Each row is a point on a landscape with many valleys, with its height.
From any point a ball rolls to the lowest of the 2 points nearest to it. It stops when none of these is lower. Distance is the straight distance between rows; heights are no part of it.
vap height 410: [  9   5  -7   6   6  -4  10 -12   2   2 -10  10   0  -3  12 -13  13  -3
   8  14]
sobu height 400: [-22 -16  13  -6   5   7 -21   1   1  -3  18  -1  -3  -5 -11   2 -20  16
 -11 -30]
letum height 449: [ 21  15  -6  10 -18  -8   2  -5  -3 -13  -8  12  17  11  16  11  -6  -6
   7  31]
vefo height 353: [  1  -6   5 -15 -10 -24   1 -11  -7  -8   6 -15  -1  -5  34  17 -10 -10
   8   8]
retom height 402: [  6   2   4  -2  12  -1  -6   5  14   7 -11   6  -3   2 -21 -10  11   8
  -6  -6]
tiz height 238: [  7   1  13  -4   3 -22  -5  -7   1  -7  -2  -6   4   5  11  24  -7   5
   3   0]
kimu height 397: [  6  17   4 -18 -21   1  10  23   7 -11   8 -13   1 -21  -6  21  -4 -11
  -5  20]
pami height 376: [ 17  21  -4  14  -3 -16   1  -9 -10  -8 -11  16  23  -2  12 -12  12  -3
   2  22]
zitu height 448: [  6  -7  -9   4   0   3  15 -12  -2  -5 -10   3   0   5  25  -2   7  -8
  13   6]
Kedo height 588: [ -3  12  18   3   8   2  -2  22  -9   3 -12 -19  11   2 -35  18  -4  -6
 -10  -4]
Bos height 519: [ -1 -12   4  -3  -6  15 -14   6  11  -5   2  21  -6   7  -4 -22 -12  14
 -16 -28]
tozu height 525: [ 25  10   3 -24 -25 -20  -7   7 -10 -17  -8  12  14  -4  13  12  -7  -7
   1  36]
keli height 406: [ -8  -7  -5   8   6  16   4  -1   6   6   0   8  -5   2  -3 -25   8  -2
  -3 -16]
Givo height 470: [ -9 -24 -23  -4  -5  20   6   7  -5  -9  13   0  -4   3  26  -6 -10  -2
   8 -30]
bupu height 357: [ -2  -6  -1   8  10  -9  13 -24 -13  -5  -9  -6  -2  -6  21  -7  17   6
  13 -11]
Remu height 472: [  8  -7 -22   1  -6   7  19 -10 -11  -9 -10  12  -1   1  29   2   6  -9
  19  21]
dod height 362: [  3  -2  -5   6   6   5   6  -9   9   6  -8   7  -7   1   4 -20  16   0
   4  -1]
nop height 425: [-33 -16  -4  11   7  11   6 -24 -17  -7   4  -7 -13  -3   5  -4  14  17
   6 -30]
Purov height 445: [-16 -15   1  10   0  13  -3  -3  -1  -5  16  -5   2   8  10   3 -13   4
  -1 -30]
Ridi height 648: [ 17  -5 -13  -9 -11  15 -14  30  15   1  10  18   4  16  -5  13 -19   2
  -4   2]
ful height 178: [-24  -6  15  12  -2   2 -13 -19  -2  -1  -1   4 -17  12 -17 -10  11  23
  -9 -25]
Ditib height 351: [-13  -7  19  -4  13   0 -18   0  -5  -2   7  -7  -2   1 -22  32  -8  21
  -5 -11]
Nolam height 257: [ -9 -18   5  -8   2  -9  -9 -14   4  -2  12  -8  -9   7  17  19 -11   7
   8 -14]
ginib height 258: [ -2  12   5  15   8  -2  11  -2  -2   6  -6 -15   7  -4  -9  -8   8 -12
  -2   1]
rodo height 197: [  5  11   5  -8  15 -16   4   2   2  16  -3 -13  -2 -20 -16 -18  16   0
  -4   3]
zim height 298: [  1  11 -13  25  -1  15  19  -2  -1   1  -5   5   8   2  -1  -3   5 -14
   5  19]
dep height 338: [ 15  27   3   5  -2 -25  -2   0 -13  -8  -4  10  24 -16   3 -12  15  -2
  -5  20]
zapom height 323: [ -3   2  21   2  14  -9 -13  -5  -7  -5  -3  -7   4   3 -21  38  -4  21
  -4  -4]
rokef height 375: [-18 -11  18  -6  11   4 -20   1   1  -1   9  -1  -5   0 -21  16  -8  21
 -10 -22]
Beni height 283: [  8  18   9  12   6 -16   8  -6  -6  -1  -8 -13  13 -10  -6  -4  10  -6
  -5   7]
mera height 154: [ -8   0   4 -10  18 -12   0   2   6  20   2 -13  -8 -18 -20 -20  12   6
  -8 -10]
Bomu height 455: [ -2  -4  -5   6   2  19   2  13  12   1   8   3   4   5  -2  -5  -8 -13
  -6  -8]
zud height 536: [ -3 -10   2   8  -7  23  -8   4   3  -7   4  14   0   5  -1 -27 -19   9
 -18 -30]
digik height 458: [-17 -21 -10   5  -2  18   3   2  -7  -7  15  -5   0  -1  19  -7 -13   3
   0 -36]
sav height 544: [ -5 -10 -22  14   1  30  13   3   1   0   2  21  -2   6   9 -12   1  -7
   8   1]
mol height 454: [-10  -2   2 -17   6  -4   4  16  14   4  10 -17  -2 -23   3   2  -4 -16
  -8   1]
Teb height 527: [ -6  12 -10   4  -7  11  15   5   6   3  12  11  -8 -18   5  -1  -1 -21
   5  36]
kareg height 548: [  0  -6   4   7  -4  23  -9   7  -3  -3   6   6   7  -2  -7 -26 -33   4
 -21 -32]
ruk height 106: [-16  -3   3   1  13  -5   5 -12  -3  18   4 -19  -7 -12 -10 -25  15   1
  -2 -18]
kazu height 242: [ 15  15   6 -15  13 -26   0   7  -4   6  -8  -5   3 -25  -7  -8  16   5
  -8  12]
Zam height 202: [ -9 -12  18 -16  13 -13 -19  -7   4  -1  -5   4 -13  -3 -10  20   1  28
  -2  -8]
sefe height 218: [ -5   8  -8  27   5  15  16  -8 -12  13 -11 -11   6   7 -14 -20  14 -13
   4  -4]
sesin height 109: [-25  -1  -1   7  -1  11   0 -15 -21  19   1 -15 -10   3 -22 -37  13   6
  -4 -34]
Pevo height 561: [ -1  -5   8  -1   2  17 -13  19   0   2   7   3   9  -2 -18 -13 -24   0
 -19 -26]
biz height 562: [ -4  -2 -16  -7  -4   9  12   2   7   4   8  13 -10 -13  19  -6  -1 -21
   9  32]
Fam height 488: [ -1 -14   7 -16   0   3 -17   8  17  -2  -2  17 -12  10  -3  -9  -7  13
  -7 -20]
loroz height 324: [  8  12   9  14   8 -24   2 -25 -12   7  -9  -4   7   2  -8 -16  20  19
   0  -7]
nogeg height 279: [ -8  12   6  15  11  -8  10 -12 -15  14  -5 -24   5  -5 -14 -14  13  -8
  -1  -6]
mus height 354: [  3   0   2 -12 -12 -10  -2  13   9  -4  18 -23  -2  -1  10  27 -13 -10
   2   1]
dalal height 497: [  9  12   1   1  -8   7   2  24  11  -3  -1  -5   7   5 -14  20  -7 -10
  -6  13]
Pizul height 284: [  4   1   6  -2   3 -10   2  -3   8  -5  -2  -7   1   2  11  11  -2  -4
   1   3]
varig height 303: [ -6 -14   5  -3   6  -8   4 -20   0  -3   1  -6  -7   3  25  10   0   4
  12 -10]
Buva height 706: [ 12   4  -5  -7   7   7  -5  18  16   8  -8  24  -4   1 -15  -1   2   1
  -3  21]
Nisi height 297: [ -4 -15  -2 -13  -3  -9 -13   0   6  -1  20 -13  -7   9  18  23 -17  -1
   7 -11]
gura height 474: [  1   5   1   6  -1  15   0  19  11  -1   4  -3   9   7 -14   6 -11 -12
  -8   0]
Tozo height 473: [  0  20  -3   1 -16  11  11  16   8   0  10  14  -4 -19 -12  10  -7 -15
   0  41]
lupum height 280: [  4   1  18  -1   6 -20 -12  -9  -4 -11  -2  -6   4   8   0  34  -7  16
   0   0]
ripa height 572: [ -4   1   9   0   6  18  -9  28  -1   3  -3  -3  11   2 -30  -1 -16  -8
 -16 -17]
gen height 377: [ -8  -4   4   7  11  -5   7 -19  -4   1  -4 -10  -6  -3   7  -8  14   5
   5 -15]
Nodi height 506: [ 20   8   1 -12 -16 -21  -6  -4 -10 -13  -8  18  16  -3  19   0  -3 -11
   2  34]
Kupa height 436: [ -7   7  10 -11  11  -7   6  16   8   3   1 -19  -1 -21 -11   4   1  -9
  -9   1]
pem height 539: [ 17  -1 -19   1 -24   2   3  -2  -1  -4   4   4  -1  21  23  15  -8 -15
  16  24]
rugo height 430: [ -8  -5  -2   9   6  23  -1   9   1   5   5   4   4  -1 -10 -27  -8 -10
  -9 -19]
Bipa height 378: [  8   8   2 -21 -21  -3   3  23   9  -7  13 -20  -1 -11   2  25  -9 -10
  -2  10]
nevov height 231: [-17  -5   4  12  -2   5   0 -16  -2   2  -5   1 -14  11  -9 -22  18  17
  -4 -28]
fufek height 332: [-11  -8   7   2  10 -15   3 -29 -12  -7   0  -9  -3  -8  27   9   6  10
  10  -7]
zus height 526: [ 19  12  -2 -13 -15  -2   0  24   7  -7  -3   0   4   2  -4  28  -5  -3
  -2  23]
nudi height 145: [-17   0  -7  14   2  16  10 -11 -21  17  -7 -12  -2   7 -19 -34  16  -3
   3 -27]
Fige height 65: [-21  -2   1   6   7  -2   6 -21 -11  20   3 -16 -11  -4 -18 -29  20  13
   0 -24]
taz height 310: [  9  -3   9 -21  11 -10  -3  16  10   0 -12   3  -7  -3  -4  10   3   8
  -2   5]
podo height 545: [ 21  12   3 -15 -17 -14  -1  11   2 -11  -5  -1   7   1   7  20  -8  -5
   1  25]
bir height 570: [ 16   1 -16   5 -21   5  -1   4   8  -2   4  10   1  22   8  18 -12  -9
   9  25]
kar height 325: [  7   2   1 -14  -8 -15   5  -1   6  -7   4 -12   0  -8  24   9  -5 -15
   3  13]
vodi height 403: [-24 -12   7   9  10  -3  -1 -27  -8   1   4  -8 -15  -4   5  -4  15  17
   4 -21]
pemup height 110: [-20 -17  13 -15  14  -5 -25 -23   3  -3   9   2 -14  -8  -5  19  -1  27
   0  -4]
kezov height 596: [ -1  14  16   8  11  -6  -3   7  -6   5 -13 -15   9   3 -31   9   2   2
  -7  -5]
feleg height 444: [-35 -19  -1   6   0  15  -3 -14 -14  -7  10  -1 -12  -5   5 -17   3  18
  -4 -40]
ganib height 424: [-16 -21   5  -2  -3   9 -16  -4   3  -6  20   4  -5   7   7   2 -19  16
  -5 -32]
Dufid height 334: [ -4 -18  -2 -13   0 -15   4 -16  -4  -5   1 -12  -8  -4  36   9  -5  -7
  13  -2]
zor height 601: [ 22  -5 -16  -9 -21   0 -12  13   9   0   4   9  -3  27   3  20 -15  -8
   8  18]
Gopip height 413: [ 16  15  -1  17  -5 -10   4 -11  -4 -12 -14   9  20   8  16   4   3  -4
   5  19]
vavi height 311: [ 14  28   6   7   3 -26   3  -1 -15   1  -6  -5  23 -14 -12 -14  16   0
  -8  12]
danil height 504: [ 15  -4 -17   4 -16   0   9 -13 -11  -9  -7  15   4  15  29   7  -4 -11
  17  32]
purop height 450: [ 15   2 -10   3   1 -11   7 -18 -11  -2 -15  19   4  -1  24 -14  12  -2
  13  21]
zap height 356: [  9  13  -9  15  -8   9  11   1   8  -3   0  11   5   3   3   6  -3 -13
   5  29]
rofi height 299: [  2  17   7  15  10 -19   8 -21 -20  13  -7 -16  12  -1 -15 -16  17   4
  -3  -4]
Lezef height 414: [  8  17  -6   8 -13   8   7  11   9  -2   1  13   3  -2  -8  14  -6 -10
   2  36]
nide height 186: [ -7   7  -7  23   2  15   8  -9 -10  16 -13  -5   4  15 -24 -29  15  -5
   2 -13]
Rufu height 361: [ 10   8   6  -4  12  -8  -1   8  10   4 -12   3  -1  -4 -13   0   7   5
  -4   7]
lirad height 514: [  0 -11 -22   2  -6  23   6   7   6   1   9  17  -4   8  18  -7  -8 -12
   9   8]
kor height 417: [  2  16  11 -12  -4  -7   9  18   3  -7   2 -21   3 -24  -9  15   1 -12
 -10  13]
mazi height 447: [  5  -8   9 -16   8  -1 -12  11  18   3 -14  15 -12   3 -15  -7   6  18
  -6 -11]
Keve height 260: [  2  14 -12  27   4  10  19  -9 -12   5 -11   0   9  -2  -4 -12  15 -11
   6  15]
led height 489: [  0 -19 -28   0 -10  24   6  10   0  -4  14   6  -1   9  25  -3 -10 -12
  11  -8]
menaf height 259: [ -2 -11  13 -23  12 -12 -14   9   8   1  -5   0 -11  -4  -4  13  -2  18
  -2  -9]
tulig height 333: [  9   8   1  10   3 -14   5 -22  -1  11 -13   0  -2   7 -13 -22  23  17
   0  -7]
Medab height 735: [ 14   5  -4 -14  -1   0  -1  17  10   2  -7  20  -6  -3  -4   7  -2  -3
   1  33]
kebal height 203: [-14 -17  10 -13   9  -7 -18 -15   3  -1  16  -6  -8   0   6  26 -11  16
   4  -8]
kenaf height 575: [ -6  -1 -22  26   4  27  17  -4  -6   6  -9  17   0   7  -7 -16  12  -3
  10   4]
maru height 550: [  2  -6 -13  -2   1  12   6   5  12   5   7  15  -6  -2  14  -6  -1 -14
   6  19]
kofeb height 677: [ 11  -1  -8  -6  -2  14  -8  25  18   3  -4  24  -1  11 -14   6  -8   3
  -2  14]
Temem height 581: [ -8   5  12  -1   4  11  -3  31  -4   3  -2 -15  10   3 -30  14 -11  -8
 -14 -11]
sez height 478: [ 16   5  -2  -6  -3 -17   3 -11 -10  -7 -12  14   8  -5  28  -9   5 -10
   8  24]
Tib height 290: [  0   4   2   9   1  -2   0 -14   6   9 -10   5 -10  11 -15 -26  22  17
  -3 -12]
vovol height 329: [  4  -8  -5 -16 -15 -17 -10   5   2  -1  21 -21  -8   6  21  28 -14 -10
   8  -3]
mokik height 627: [ 21  -5 -14 -21 -18   4 -14  31  10   2   9   6  -4  16  -3  22 -15  -3
   1  10]

For each start below, name the point where the ball stops.
letum: ginib
podo: dod
Temem: pemup
kimu: pemup
digik: tiz
biz: Fige
Buva: dod
retom: pemup
zim: Fige
bir: dod

Call two points neighbours if one is among the 2 nearest of the other. Go from one point of each pair to the other, from neighbour to neighbour, staying as low as possible. Name the highest point that can't be avoided.
varig, ful: vodi
ful, ginib: tulig
pemup, Fige: Rufu
tiz, varig: vefo
